A landscape with many peaks, sampled at points; each row gives a point and its height.
A climber steps from a point to the highest of its 2 nearest points, and stops where none of them is higher. Distance is the straight distance between rows; heights are no part of it.
(773) height 3.82: 78, 91, 123, 100, 106, 90, 107, 115, 88, 102, 87, 87, 102, 133, 79, 132, 123, 123, 84, 107, 126, 85, 119, 109, 106, 110, 96, 87
(199) height 5.62: 89, 88, 59, 118, 108, 104, 103, 148, 141, 125, 126, 100, 115, 110, 91, 89, 66, 51, 96, 104, 76, 94, 98, 96, 108, 102, 120, 101
(194) height 1.38: 107, 107, 102, 66, 88, 105, 89, 93, 117, 96, 85, 66, 84, 102, 114, 97, 105, 115, 136, 107, 106, 121, 87, 112, 89, 85, 86, 99
(1230) height 2.92: 113, 104, 102, 115, 80, 97, 110, 83, 66, 108, 114, 127, 111, 109, 92, 81, 85, 110, 103, 99, 103, 87, 114, 90, 90, 91, 82, 95
(282) height 2.57: 76, 111, 108, 77, 90, 135, 160, 109, 108, 103, 91, 70, 91, 140, 100, 126, 132, 99, 101, 93, 117, 88, 88, 117, 123, 118, 119, 71
(824) height 4.29: 121, 102, 112, 85, 107, 79, 96, 91, 78, 89, 113, 149, 92, 96, 131, 94, 97, 103, 88, 85, 101, 87, 116, 82, 109, 115, 116, 105
(864) height 0.49: 103, 91, 88, 99, 85, 82, 106, 105, 114, 93, 113, 113, 110, 93, 65, 98, 79, 48, 112, 86, 102, 111, 122, 108, 101, 75, 119, 94
(780) height 3.12: 87, 101, 136, 92, 103, 96, 92, 96, 70, 89, 69, 96, 92, 114, 92, 137, 120, 137, 89, 110, 113, 105, 94, 120, 106, 105, 102, 92
(38) height 1.76: 109, 110, 90, 112, 124, 78, 68, 99, 132, 65, 103, 109, 98, 72, 80, 66, 105, 81, 114, 98, 76, 111, 102, 76, 86, 94, 91, 118
(798) height 1.94: 86, 80, 109, 102, 90, 101, 109, 54, 64, 118, 89, 112, 123, 108, 140, 106, 127, 108, 111, 114, 127, 87, 111, 95, 97, 95, 121, 107
(288) height 1.37: 95, 53, 90, 97, 107, 83, 90, 90, 76, 115, 136, 143, 129, 93, 97, 97, 96, 110, 82, 107, 128, 114, 107, 101, 113, 80, 105, 98
(478) height 4.54: 115, 123, 94, 97, 114, 114, 62, 110, 110, 97, 106, 112, 111, 102, 134, 100, 73, 81, 117, 75, 76, 101, 97, 88, 81, 94, 81, 119
(1321) height 3.99: 126, 139, 91, 74, 89, 104, 125, 94, 116, 103, 91, 93, 71, 112, 114, 113, 97, 104, 134, 88, 99, 90, 87, 96, 96, 114, 101, 91
(1514) height 5.40: 99, 108, 62, 114, 118, 100, 97, 119, 138, 117, 111, 78, 97, 81, 91, 92, 84, 58, 101, 90, 73, 102, 98, 96, 111, 99, 117, 113
(741) height 2.32: 93, 117, 109, 71, 78, 134, 136, 109, 122, 106, 102, 83, 71, 145, 95, 134, 114, 105, 119, 100, 132, 104, 70, 122, 110, 118, 97, 55
(597) height 5.48: 95, 128, 120, 93, 114, 128, 96, 127, 118, 94, 83, 83, 70, 144, 100, 136, 114, 112, 112, 93, 85, 76, 96, 110, 81, 120, 89, 92
(1461) height 3.44: 77, 106, 90, 113, 90, 142, 96, 121, 134, 108, 93, 61, 67, 125, 137, 93, 101, 93, 114, 102, 86, 70, 65, 97, 87, 102, 100, 80
(182) height 1.14: 105, 97, 73, 111, 121, 96, 79, 82, 84, 124, 86, 102, 139, 74, 89, 115, 84, 78, 114, 82, 88, 118, 101, 97, 94, 74, 98, 113
(722) height 3.61: 91, 105, 105, 106, 113, 93, 116, 95, 121, 89, 71, 78, 81, 95, 105, 109, 125, 105, 91, 97, 103, 96, 106, 86, 94, 123, 109, 85
(730) height 5.12: 114, 118, 78, 98, 95, 70, 87, 97, 105, 99, 106, 128, 89, 95, 97, 70, 85, 99, 110, 101, 96, 84, 99, 82, 104, 93, 94, 95
(653) height 4.88: 79, 95, 89, 118, 106, 80, 98, 130, 128, 103, 114, 99, 111, 116, 49, 100, 114, 82, 95, 113, 108, 101, 126, 110, 114, 102, 90, 107
(52) height 4.21: 126, 115, 104, 96, 118, 118, 69, 97, 107, 78, 117, 93, 110, 75, 120, 84, 90, 84, 112, 79, 71, 104, 103, 78, 78, 88, 92, 127
(1374) height 3.85: 116, 108, 94, 105, 109, 94, 77, 91, 68, 94, 95, 106, 119, 79, 69, 95, 87, 117, 103, 103, 90, 126, 93, 112, 97, 75, 89, 122
(1105) height 4.23: 96, 104, 107, 98, 70, 137, 123, 114, 95, 122, 108, 63, 78, 101, 92, 94, 98, 123, 95, 110, 84, 78, 62, 104, 120, 97, 85, 70
(359) height 0.61: 102, 99, 110, 83, 87, 89, 96, 99, 99, 83, 99, 100, 96, 101, 89, 106, 77, 67, 124, 87, 100, 114, 127, 110, 85, 67, 118, 89
(1360) height 0.40: 92, 95, 81, 97, 79, 81, 122, 115, 116, 109, 104, 82, 90, 88, 75, 88, 74, 65, 112, 100, 109, 101, 111, 104, 109, 78, 123, 79
(1522) height 2.63: 118, 119, 117, 96, 84, 126, 113, 92, 114, 73, 101, 90, 89, 120, 134, 104, 104, 88, 108, 77, 82, 111, 112, 93, 66, 120, 92, 107
(69) height 3.43: 133, 129, 118, 105, 112, 101, 75, 102, 67, 76, 90, 112, 99, 77, 67, 100, 86, 144, 96, 103, 87, 116, 94, 106, 84, 85, 91, 116
(1049) height 2.49: 80, 102, 108, 108, 108, 77, 75, 115, 118, 85, 90, 104, 88, 118, 100, 90, 100, 98, 104, 105, 93, 80, 130, 89, 88, 99, 94, 110
(1234) height 3.37: 138, 130, 128, 76, 95, 113, 103, 93, 88, 96, 103, 81, 90, 96, 95, 126, 117, 155, 125, 92, 100, 106, 106, 95, 72, 107, 98, 81
(213) height 1.78: 94, 114, 110, 100, 65, 112, 140, 79, 107, 106, 85, 97, 82, 128, 120, 93, 123, 109, 106, 106, 118, 74, 90, 103, 99, 124, 103, 77
(53) height 1.18: 110, 143, 126, 104, 100, 95, 80, 89, 119, 57, 73, 86, 81, 81, 82, 98, 91, 98, 129, 94, 98, 106, 112, 70, 54, 121, 103, 94
(1290) height 1.65: 100, 73, 105, 113, 105, 83, 100, 71, 57, 91, 100, 135, 110, 76, 99, 91, 93, 105, 84, 100, 105, 98, 103, 97, 101, 82, 135, 99
(1182) height 1.54: 102, 109, 112, 105, 77, 129, 128, 86, 105, 103, 104, 85, 100, 132, 129, 97, 135, 116, 110, 94, 95, 76, 104, 87, 78, 125, 94, 85
(726) height 2.56: 100, 84, 117, 113, 64, 105, 117, 75, 49, 110, 115, 132, 110, 113, 118, 86, 88, 109, 100, 99, 113, 70, 116, 95, 99, 91, 108, 91
(604) height 5.06: 92, 105, 76, 119, 109, 116, 81, 114, 122, 106, 93, 51, 99, 59, 73, 77, 87, 96, 104, 115, 79, 109, 87, 91, 92, 83, 79, 106
(130) height 0.06: 71, 111, 73, 108, 109, 93, 129, 134, 145, 81, 81, 100, 77, 129, 103, 114, 94, 60, 85, 101, 105, 107, 84, 125, 107, 128, 112, 114
(370) height 1.27: 107, 87, 78, 105, 110, 88, 93, 74, 67, 113, 90, 139, 129, 87, 87, 117, 73, 57, 103, 71, 88, 124, 90, 98, 95, 93, 101, 108
(714) height 1.72: 120, 109, 105, 88, 82, 82, 116, 62, 92, 88, 94, 108, 93, 92, 100, 85, 113, 126, 108, 114, 122, 116, 102, 101, 88, 99, 95, 86
(331) height 2.04: 107, 114, 111, 99, 76, 95, 118, 81, 81, 100, 79, 106, 76, 106, 96, 90, 112, 122, 103, 103, 110, 92, 88, 103, 114, 104, 99, 83
(391) height 2.91: 92, 78, 93, 105, 101, 89, 116, 99, 70, 134, 125, 101, 130, 92, 100, 95, 106, 122, 83, 127, 111, 91, 103, 94, 131, 100, 103, 96
(455) height 4.78: 96, 92, 87, 107, 96, 110, 101, 109, 123, 103, 100, 60, 92, 77, 79, 69, 92, 84, 95, 122, 71, 124, 78, 109, 117, 90, 84, 113
(1547) height 1.62: 94, 66, 111, 90, 117, 80, 85, 99, 74, 105, 119, 126, 122, 90, 103, 132, 103, 112, 80, 101, 129, 111, 115, 110, 111, 87, 113, 104
(1101) height 3.97: 97, 104, 138, 94, 95, 103, 92, 86, 102, 101, 84, 105, 87, 98, 132, 107, 136, 143, 93, 105, 107, 79, 118, 81, 77, 122, 104, 88
(1445) height 2.58: 80, 72, 95, 101, 97, 106, 146, 89, 96, 108, 103, 81, 121, 102, 104, 103, 125, 78, 88, 97, 112, 98, 120, 99, 111, 102, 123, 95
(1442) height 7.14: 89, 109, 99, 106, 94, 95, 80, 90, 92, 115, 72, 102, 94, 97, 121, 95, 93, 115, 98, 104, 102, 89, 79, 93, 94, 100, 70, 98
(689) height 4.02: 104, 123, 109, 112, 111, 94, 117, 102, 109, 91, 83, 90, 67, 106, 75, 109, 109, 107, 96, 88, 95, 78, 104, 93, 93, 126, 98, 87
(1519) height 1.67: 79, 89, 100, 93, 108, 98, 125, 86, 78, 102, 83, 109, 100, 122, 116, 104, 105, 81, 86, 102, 110, 93, 92, 115, 129, 120, 115, 118
(1135) height 1.86: 79, 96, 115, 67, 78, 101, 134, 76, 86, 94, 71, 117, 96, 127, 130, 114, 123, 88, 96, 98, 131, 95, 86, 118, 124, 126, 122, 103
(1221) height 5.27: 96, 86, 98, 113, 97, 76, 73, 136, 110, 101, 131, 115, 105, 102, 52, 78, 93, 86, 87, 122, 92, 105, 115, 111, 131, 93, 90, 118
(858) height 2.14: 114, 102, 95, 109, 129, 86, 93, 115, 114, 95, 112, 83, 102, 78, 66, 109, 124, 109, 91, 104, 98, 112, 112, 108, 115, 108, 89, 115
(11) height 6.23: 89, 109, 98, 133, 102, 87, 80, 83, 78, 113, 77, 99, 121, 96, 96, 94, 107, 125, 94, 112, 101, 102, 93, 92, 79, 93, 69, 106
(1299) height 6.14: 92, 121, 89, 92, 126, 113, 110, 113, 143, 105, 89, 66, 76, 127, 109, 126, 113, 103, 123, 94, 89, 91, 87, 108, 94, 126, 96, 99
(922) height 3.69: 94, 119, 110, 93, 98, 145, 87, 107, 128, 118, 90, 73, 57, 128, 127, 106, 124, 124, 126, 109, 90, 66, 55, 92, 86, 110, 91, 64
(602) height 5.33: 115, 102, 82, 85, 112, 89, 86, 86, 107, 102, 118, 148, 120, 121, 136, 103, 83, 73, 113, 79, 96, 108, 109, 90, 81, 115, 83, 122
(1042) height 1.71: 94, 121, 96, 115, 89, 100, 90, 113, 124, 84, 100, 98, 82, 87, 91, 77, 55, 80, 112, 93, 103, 94, 106, 78, 64, 83, 88, 74
(1362) height 7.01: 89, 73, 89, 124, 94, 101, 109, 111, 106, 114, 128, 105, 127, 114, 91, 87, 102, 74, 86, 103, 99, 99, 121, 90, 98, 99, 90, 102
(226) height 4.32: 124, 149, 103, 84, 96, 127, 106, 88, 106, 98, 79, 95, 66, 121, 129, 115, 91, 111, 124, 77, 82, 97, 76, 99, 84, 134, 90, 92
(447) height 2.31: 107, 108, 107, 78, 82, 104, 125, 86, 119, 63, 91, 108, 81, 124, 122, 88, 101, 69, 107, 84, 98, 121, 115, 101, 78, 125, 111, 113
(576) height 2.35: 83, 74, 94, 103, 125, 99, 109, 93, 106, 105, 93, 84, 121, 87, 101, 123, 131, 67, 92, 87, 109, 107, 122, 102, 102, 103, 122, 100
(21) height 1.35: 79, 48, 121, 114, 106, 97, 98, 62, 51, 92, 119, 133, 107, 85, 112, 91, 106, 113, 74, 129, 104, 96, 101, 106, 111, 89, 132, 117
(1396) height 4.47: 88, 99, 108, 107, 100, 90, 97, 121, 117, 108, 98, 92, 105, 127, 64, 125, 113, 100, 101, 104, 112, 106, 122, 122, 102, 109, 73, 103
(234) height 1.93: 107, 107, 86, 106, 128, 85, 83, 107, 139, 75, 108, 93, 86, 85, 83, 86, 111, 85, 108, 99, 76, 104, 110, 99, 110, 112, 102, 122
(938) height 3.11: 103, 86, 115, 101, 128, 88, 63, 102, 89, 86, 93, 107, 101, 69, 117, 105, 115, 142, 76, 104, 97, 112, 96, 95, 96, 94, 98, 113
(242) height 6.44: 93, 114, 88, 101, 93, 109, 93, 110, 121, 114, 72, 83, 72, 94, 113, 99, 78, 101, 97, 98, 101, 96, 64, 101, 95, 108, 70, 83
(690) height 3.01: 77, 96, 108, 111, 102, 113, 110, 126, 101, 101, 99, 90, 83, 129, 113, 102, 95, 97, 89, 103, 87, 72, 97, 105, 111, 104, 103, 99
(702) height 6.64: 91, 108, 80, 92, 111, 111, 138, 116, 133, 112, 102, 63, 84, 108, 115, 113, 105, 85, 105, 94, 104, 97, 79, 110, 119, 117, 110, 91
(1453) height 2.17: 97, 114, 98, 105, 102, 87, 70, 115, 129, 95, 94, 85, 91, 101, 73, 94, 91, 113, 125, 112, 109, 91, 119, 89, 79, 90, 78, 98
(692) height 6.15: 86, 58, 103, 119, 93, 99, 80, 85, 90, 95, 126, 113, 135, 107, 87, 85, 108, 87, 94, 105, 92, 118, 116, 93, 83, 77, 84, 109
(43) height 2.06: 114, 92, 109, 87, 81, 103, 127, 77, 85, 78, 95, 112, 90, 113, 112, 93, 99, 84, 95, 93, 93, 111, 108, 109, 102, 103, 102, 110
(1204) height 2.50: 102, 105, 132, 86, 98, 81, 76, 93, 83, 79, 68, 104, 94, 109, 95, 116, 110, 138, 109, 120, 109, 122, 105, 116, 77, 91, 110, 104
(803) height 2.93: 126, 127, 109, 94, 101, 93, 81, 94, 69, 97, 71, 110, 94, 78, 91, 126, 82, 141, 98, 94, 109, 106, 96, 105, 84, 87, 94, 87
(665) height 3.51: 103, 91, 97, 121, 94, 113, 77, 104, 93, 109, 125, 93, 123, 81, 106, 78, 84, 102, 97, 96, 88, 95, 100, 81, 84, 69, 79, 99
(106) height 3.36: 116, 91, 120, 106, 111, 103, 86, 89, 93, 81, 95, 92, 85, 59, 130, 93, 113, 127, 79, 95, 85, 99, 88, 86, 97, 100, 110, 95
(716) height 1.53: 97, 101, 96, 113, 72, 100, 93, 114, 96, 103, 102, 114, 87, 86, 91, 70, 49, 85, 86, 92, 93, 97, 96, 95, 94, 81, 86, 73
(651) height 1.49: 110, 126, 110, 114, 112, 90, 68, 95, 125, 66, 91, 84, 103, 61, 74, 88, 92, 96, 123, 100, 93, 114, 114, 79, 61, 89, 98, 99
(1472) height 3.77: 125, 99, 120, 109, 126, 99, 56, 94, 102, 73, 104, 108, 122, 67, 103, 107, 118, 125, 78, 92, 91, 137, 107, 91, 79, 107, 81, 122
(377) height 2.26: 107, 112, 101, 91, 94, 88, 124, 100, 96, 102, 88, 100, 80, 92, 85, 113, 89, 104, 87, 90, 112, 107, 79, 108, 123, 106, 95, 80
(84) height 6.05: 101, 116, 60, 111, 86, 125, 136, 154, 146, 110, 133, 76, 74, 120, 100, 87, 67, 80, 100, 121, 81, 85, 69, 107, 109, 115, 115, 91
(209) height 2.61: 116, 95, 98, 108, 115, 91, 101, 101, 74, 121, 120, 104, 112, 88, 96, 109, 113, 146, 76, 108, 109, 97, 98, 104, 119, 102, 83, 106
(1370) height 3.10: 112, 95, 121, 77, 109, 95, 107, 97, 101, 90, 107, 94, 88, 92, 132, 114, 128, 127, 91, 94, 119, 94, 114, 96, 102, 110, 111, 90
(720) height 4.87: 122, 122, 89, 108, 116, 99, 62, 95, 111, 92, 109, 141, 119, 98, 104, 101, 82, 68, 105, 72, 87, 113, 103, 90, 75, 109, 69, 125
(105) height 4.74: 117, 128, 89, 101, 111, 81, 89, 118, 104, 95, 91, 111, 79, 92, 79, 89, 75, 104, 99, 100, 87, 87, 95, 99, 111, 101, 79, 110
(1586) height 4.61: 105, 71, 88, 114, 97, 106, 85, 111, 66, 125, 118, 114, 131, 61, 67, 76, 66, 116, 62, 125, 74, 119, 77, 101, 124, 82, 101, 112
(1282) height 5.34: 103, 71, 111, 130, 107, 99, 70, 99, 96, 80, 127, 122, 143, 84, 65, 91, 118, 91, 86, 95, 97, 128, 125, 98, 78, 89, 98, 116
(1363) height 2.55: 105, 90, 121, 65, 118, 95, 116, 92, 95, 82, 99, 96, 105, 113, 110, 121, 146, 116, 91, 97, 115, 103, 127, 103, 111, 122, 119, 120
(1205) height 2.81: 76, 96, 110, 90, 101, 109, 152, 98, 95, 103, 89, 69, 103, 107, 92, 104, 139, 99, 92, 102, 112, 90, 100, 104, 127, 110, 126, 91
(902) height 4.82: 116, 93, 98, 88, 96, 95, 98, 99, 97, 93, 123, 141, 101, 119, 130, 96, 89, 93, 91, 80, 107, 95, 115, 94, 103, 116, 85, 110
(1555) height 6.30: 95, 118, 77, 101, 105, 114, 151, 142, 144, 107, 122, 73, 74, 117, 94, 94, 94, 94, 97, 110, 104, 87, 76, 109, 131, 123, 125, 94
(801) height 2.13: 81, 90, 116, 50, 101, 96, 135, 77, 90, 85, 86, 104, 110, 118, 114, 121, 135, 103, 97, 95, 141, 101, 115, 111, 124, 119, 129, 111
(281) height 1.92: 92, 75, 95, 89, 104, 74, 119, 80, 86, 90, 98, 122, 97, 85, 110, 85, 108, 82, 92, 96, 105, 82, 110, 88, 112, 97, 138, 106
(924) height 5.47: 90, 85, 90, 136, 103, 91, 88, 87, 65, 113, 88, 111, 122, 109, 89, 75, 89, 111, 78, 117, 78, 99, 88, 88, 109, 102, 74, 123
(905) height 3.13: 79, 91, 126, 91, 96, 106, 126, 90, 106, 90, 72, 67, 81, 104, 104, 109, 145, 119, 92, 109, 109, 76, 101, 99, 111, 116, 128, 83
(1501) height 0.25: 58, 88, 91, 103, 103, 89, 124, 145, 123, 107, 109, 80, 105, 114, 89, 97, 97, 73, 80, 114, 107, 87, 101, 104, 142, 107, 123, 98
(1149) height 0.18: 64, 104, 83, 100, 111, 91, 107, 140, 146, 105, 104, 68, 104, 113, 78, 110, 99, 57, 102, 110, 109, 108, 103, 123, 128, 100, 109, 107
(1434) height 4.53: 122, 115, 108, 92, 91, 64, 91, 83, 95, 81, 104, 142, 90, 88, 113, 70, 94, 115, 107, 98, 111, 93, 113, 73, 88, 99, 104, 101
(1115) height 1.36: 114, 78, 101, 104, 83, 81, 100, 69, 76, 101, 107, 123, 121, 81, 110, 77, 111, 128, 94, 117, 123, 126, 96, 99, 84, 75, 103, 89
(696) height 1.52: 104, 92, 85, 93, 114, 79, 119, 71, 69, 107, 95, 126, 104, 95, 104, 98, 102, 97, 87, 99, 101, 110, 75, 109, 141, 120, 99, 123
(989) height 1.55: 79, 66, 120, 104, 84, 105, 106, 61, 58, 97, 106, 120, 112, 100, 130, 102, 130, 131, 86, 129, 132, 87, 96, 110, 107, 103, 121, 118
(1159) height 4.52: 122, 101, 115, 122, 121, 89, 55, 84, 96, 74, 105, 121, 140, 74, 70, 100, 118, 109, 92, 96, 98, 140, 115, 90, 61, 92, 95, 113
(1383) height 4.98: 91, 63, 100, 124, 105, 107, 92, 94, 51, 119, 121, 112, 134, 95, 83, 82, 84, 108, 76, 130, 82, 115, 86, 104, 125, 92, 91, 132
(718) height 3.66: 132, 124, 78, 81, 94, 95, 124, 80, 102, 124, 102, 92, 95, 85, 104, 112, 88, 113, 128, 94, 121, 103, 89, 98, 108, 96, 97, 84
(775) height 2.25: 87, 85, 108, 104, 57, 114, 108, 72, 74, 121, 104, 121, 114, 116, 143, 88, 109, 96, 109, 100, 124, 76, 107, 98, 100, 98, 104, 98
(697) height 1.91: 98, 87, 109, 87, 136, 83, 69, 118, 88, 97, 112, 118, 119, 99, 82, 141, 102, 91, 94, 94, 110, 108, 125, 124, 127, 94, 115, 125
(1001) height 3.84: 103, 74, 104, 127, 93, 121, 74, 101, 63, 95, 125, 98, 135, 72, 99, 71, 76, 113, 81, 109, 85, 114, 95, 95, 81, 59, 83, 111
(412) height 1.32: 102, 106, 97, 112, 76, 103, 133, 113, 94, 83, 109, 124, 89, 138, 82, 89, 69, 64, 90, 92, 86, 106, 106, 117, 106, 111, 93, 109
(371) height 3.16: 106, 95, 75, 89, 104, 88, 116, 99, 66, 143, 109, 104, 127, 82, 95, 102, 81, 119, 96, 109, 116, 101, 83, 103, 132, 78, 99, 98
(939) height 0.81: 92, 77, 114, 88, 82, 87, 84, 88, 73, 91, 85, 103, 114, 103, 106, 110, 83, 89, 116, 102, 114, 117, 109, 119, 93, 63, 107, 102
(1291) height 4.22: 113, 93, 90, 123, 106, 118, 70, 111, 60, 101, 95, 104, 130, 64, 73, 80, 75, 122, 79, 122, 77, 119, 83, 112, 94, 63, 87, 115
(1553) height 5.99: 106, 73, 89, 114, 111, 99, 85, 121, 88, 107, 144, 147, 129, 115, 76, 103, 89, 64, 87, 83, 85, 91, 122, 103, 122, 111, 104, 126
(316) height 5.13: 92, 97, 74, 123, 124, 96, 84, 102, 133, 106, 97, 69, 106, 63, 93, 83, 98, 70, 107, 96, 80, 103, 94, 81, 87, 91, 101, 99
(32) height 4.50: 91, 83, 101, 97, 86, 120, 120, 122, 101, 112, 105, 54, 89, 95, 80, 81, 88, 104, 85, 123, 80, 104, 70, 111, 134, 97, 96, 94
(1244) height 1.99: 104, 104, 120, 84, 104, 92, 66, 94, 92, 101, 78, 101, 118, 95, 109, 124, 109, 146, 101, 112, 119, 140, 114, 109, 65, 79, 101, 97
(26) height 1.01: 100, 81, 98, 80, 88, 95, 98, 79, 72, 107, 96, 97, 121, 91, 105, 110, 100, 109, 106, 112, 120, 134, 93, 136, 113, 67, 102, 105
(758) height 2.53: 111, 113, 109, 91, 88, 90, 90, 113, 94, 99, 83, 95, 84, 88, 80, 128, 73, 114, 97, 95, 114, 113, 98, 115, 95, 90, 82, 71
(1019) height 2.11: 89, 71, 86, 82, 111, 96, 126, 98, 116, 78, 104, 122, 95, 97, 113, 95, 107, 60, 73, 78, 106, 80, 126, 89, 110, 106, 147, 106
(886) height 2.76: 128, 107, 124, 94, 83, 129, 108, 83, 91, 88, 100, 65, 87, 83, 107, 105, 113, 131, 110, 98, 91, 113, 89, 102, 83, 85, 96, 82
(1315) height 4.81: 110, 122, 123, 94, 110, 126, 89, 106, 98, 102, 80, 88, 73, 112, 117, 124, 109, 125, 107, 88, 81, 89, 78, 94, 92, 124, 79, 92
(633) height 6.42: 101, 59, 79, 116, 104, 100, 96, 108, 98, 127, 157, 129, 148, 107, 63, 93, 98, 67, 88, 104, 91, 109, 114, 91, 110, 102, 92, 112
(268) height 5.83: 97, 101, 69, 108, 92, 104, 118, 150, 136, 125, 132, 79, 107, 120, 92, 85, 67, 80, 94, 123, 83, 89, 93, 102, 126, 110, 109, 98
(883) height 3.81: 105, 85, 105, 106, 122, 105, 83, 80, 93, 85, 106, 103, 106, 71, 124, 80, 110, 96, 92, 83, 78, 104, 100, 80, 95, 94, 108, 118
(529) height 1.87: 110, 121, 120, 100, 105, 105, 76, 110, 110, 91, 95, 71, 88, 106, 93, 114, 106, 128, 125, 105, 93, 89, 115, 94, 77, 93, 81, 100
(1569) height 6.01: 95, 125, 89, 80, 86, 101, 75, 104, 101, 129, 69, 99, 78, 86, 105, 120, 72, 129, 128, 103, 122, 77, 77, 99, 92, 79, 88, 64
(266) height 1.61: 112, 106, 116, 62, 68, 110, 89, 89, 98, 94, 93, 94, 74, 109, 125, 92, 102, 125, 116, 114, 110, 114, 67, 121, 104, 92, 73, 94
(1458) height 3.22: 112, 103, 88, 110, 88, 109, 104, 84, 91, 105, 119, 109, 119, 101, 109, 87, 83, 77, 114, 76, 93, 102, 110, 83, 88, 85, 86, 99
(565) height 1.83: 112, 95, 117, 70, 90, 104, 104, 90, 87, 86, 97, 103, 75, 108, 119, 94, 97, 106, 98, 97, 98, 111, 80, 124, 126, 100, 90, 115
(708) height 6.65: 80, 128, 91, 105, 94, 101, 90, 105, 111, 125, 57, 97, 61, 100, 111, 110, 77, 106, 116, 106, 110, 65, 69, 99, 94, 102, 88, 69
(1187) height 0.12: 81, 98, 79, 102, 114, 101, 99, 146, 143, 92, 104, 104, 93, 112, 91, 104, 94, 57, 82, 97, 103, 123, 86, 131, 126, 114, 94, 109
(1425) height 2.33: 103, 93, 87, 87, 109, 104, 124, 100, 124, 85, 113, 108, 96, 110, 143, 89, 117, 80, 92, 87, 100, 85, 120, 90, 96, 116, 123, 109
(389) height 1.56: 104, 107, 111, 106, 96, 106, 108, 95, 107, 102, 103, 81, 108, 120, 105, 111, 120, 110, 123, 104, 102, 95, 125, 90, 79, 102, 94, 96
(1036) height 1.66: 95, 87, 116, 79, 78, 95, 125, 70, 93, 82, 84, 133, 82, 98, 129, 86, 116, 92, 87, 93, 116, 69, 114, 92, 116, 114, 148, 99
(1487) height 1.03: 104, 102, 72, 118, 117, 100, 77, 116, 111, 135, 110, 82, 133, 81, 78, 109, 94, 86, 116, 96, 94, 104, 105, 96, 98, 80, 82, 108
(442) height 3.23: 80, 108, 105, 129, 97, 130, 115, 107, 111, 100, 83, 83, 82, 122, 137, 98, 104, 87, 96, 89, 79, 66, 89, 94, 85, 115, 105, 92
(339) height 3.38: 104, 108, 88, 77, 84, 104, 118, 102, 89, 139, 104, 91, 107, 95, 106, 108, 82, 114, 112, 101, 130, 99, 77, 118, 128, 80, 91, 75
(1365) height 3.98: 96, 115, 105, 98, 82, 152, 98, 105, 101, 123, 86, 69, 63, 99, 97, 99, 104, 131, 111, 116, 87, 67, 47, 94, 99, 100, 84, 55
(1579) height 1.39: 103, 92, 79, 102, 114, 79, 104, 84, 91, 110, 95, 126, 116, 97, 91, 100, 98, 76, 89, 88, 95, 115, 90, 102, 107, 115, 88, 115
(1379) height 1.43: 91, 103, 85, 122, 77, 98, 112, 126, 110, 112, 110, 110, 98, 111, 82, 84, 57, 63, 82, 95, 92, 106, 102, 105, 102, 92, 90, 90
(396) height 5.65: 104, 98, 93, 107, 113, 91, 69, 124, 105, 98, 127, 135, 115, 104, 63, 86, 90, 65, 106, 94, 73, 94, 122, 99, 118, 99, 102, 132
(59) height 1.90: 104, 123, 101, 110, 101, 111, 93, 115, 141, 84, 100, 84, 77, 111, 96, 93, 80, 84, 130, 99, 99, 94, 112, 89, 67, 100, 91, 88
(1298) height 5.35: 100, 126, 132, 86, 87, 91, 80, 86, 106, 95, 80, 96, 94, 104, 124, 120, 119, 131, 118, 88, 103, 102, 122, 72, 56, 125, 107, 84
(561) height 4.11: 118, 136, 114, 80, 83, 101, 87, 78, 93, 112, 70, 83, 93, 95, 109, 122, 114, 143, 131, 101, 108, 106, 94, 94, 70, 106, 108, 79
(56) height 4.41: 118, 136, 94, 122, 108, 107, 119, 110, 101, 93, 94, 93, 77, 106, 63, 97, 89, 105, 100, 99, 81, 97, 96, 104, 106, 122, 78, 109
(1392) height 1.09: 103, 59, 93, 105, 100, 86, 85, 64, 62, 101, 130, 154, 141, 95, 102, 84, 113, 118, 99, 114, 112, 123, 113, 89, 80, 75, 113, 103
(903) height 2.34: 117, 93, 78, 105, 132, 90, 99, 98, 87, 119, 112, 85, 126, 75, 77, 107, 118, 121, 93, 107, 97, 114, 100, 112, 123, 99, 97, 126
(560) height 0.32: 72, 83, 82, 98, 103, 83, 114, 126, 117, 114, 104, 93, 94, 88, 104, 98, 87, 62, 89, 99, 104, 84, 105, 97, 128, 87, 143, 84
(187) height 2.79: 77, 88, 104, 111, 107, 91, 102, 129, 106, 91, 100, 114, 97, 127, 96, 99, 97, 84, 77, 97, 92, 73, 127, 101, 112, 111, 106, 111
(619) height 2.96: 94, 122, 116, 122, 96, 125, 99, 86, 103, 78, 81, 79, 86, 100, 119, 95, 99, 88, 105, 76, 80, 91, 96, 86, 72, 112, 98, 94
(1548) height 1.20: 105, 94, 85, 75, 93, 95, 106, 93, 112, 116, 103, 81, 108, 104, 103, 100, 97, 94, 125, 109, 119, 135, 91, 118, 111, 77, 83, 110
(1387) height 2.62: 93, 99, 110, 70, 101, 113, 124, 102, 126, 91, 99, 91, 80, 118, 142, 111, 129, 104, 100, 86, 109, 80, 116, 94, 95, 122, 123, 90
(1542) height 2.12: 92, 81, 84, 101, 142, 80, 81, 109, 113, 110, 106, 101, 126, 86, 88, 130, 124, 77, 102, 93, 96, 105, 127, 106, 117, 99, 115, 116

Where does a climber stop that starts at each point below?
(1204) -> (1362)
(1392) -> (730)
(130) -> (442)
(1461) -> (702)
(1187) -> (442)
(26) -> (442)
(282) -> (730)
(38) -> (702)
(1115) -> (1291)
(1182) -> (1291)
(989) -> (1291)

Call two points neighbours if one is among the 2 nearest of the other. Go from one point of each pair to the other, from neighbour to neighbour, staying as high as possible. Name the lowest point that can't be avoided.
(442), (1298) -> (194)
(1442), (602) -> (1244)
(1291), (442) -> (1182)
(708), (1442) -> (242)
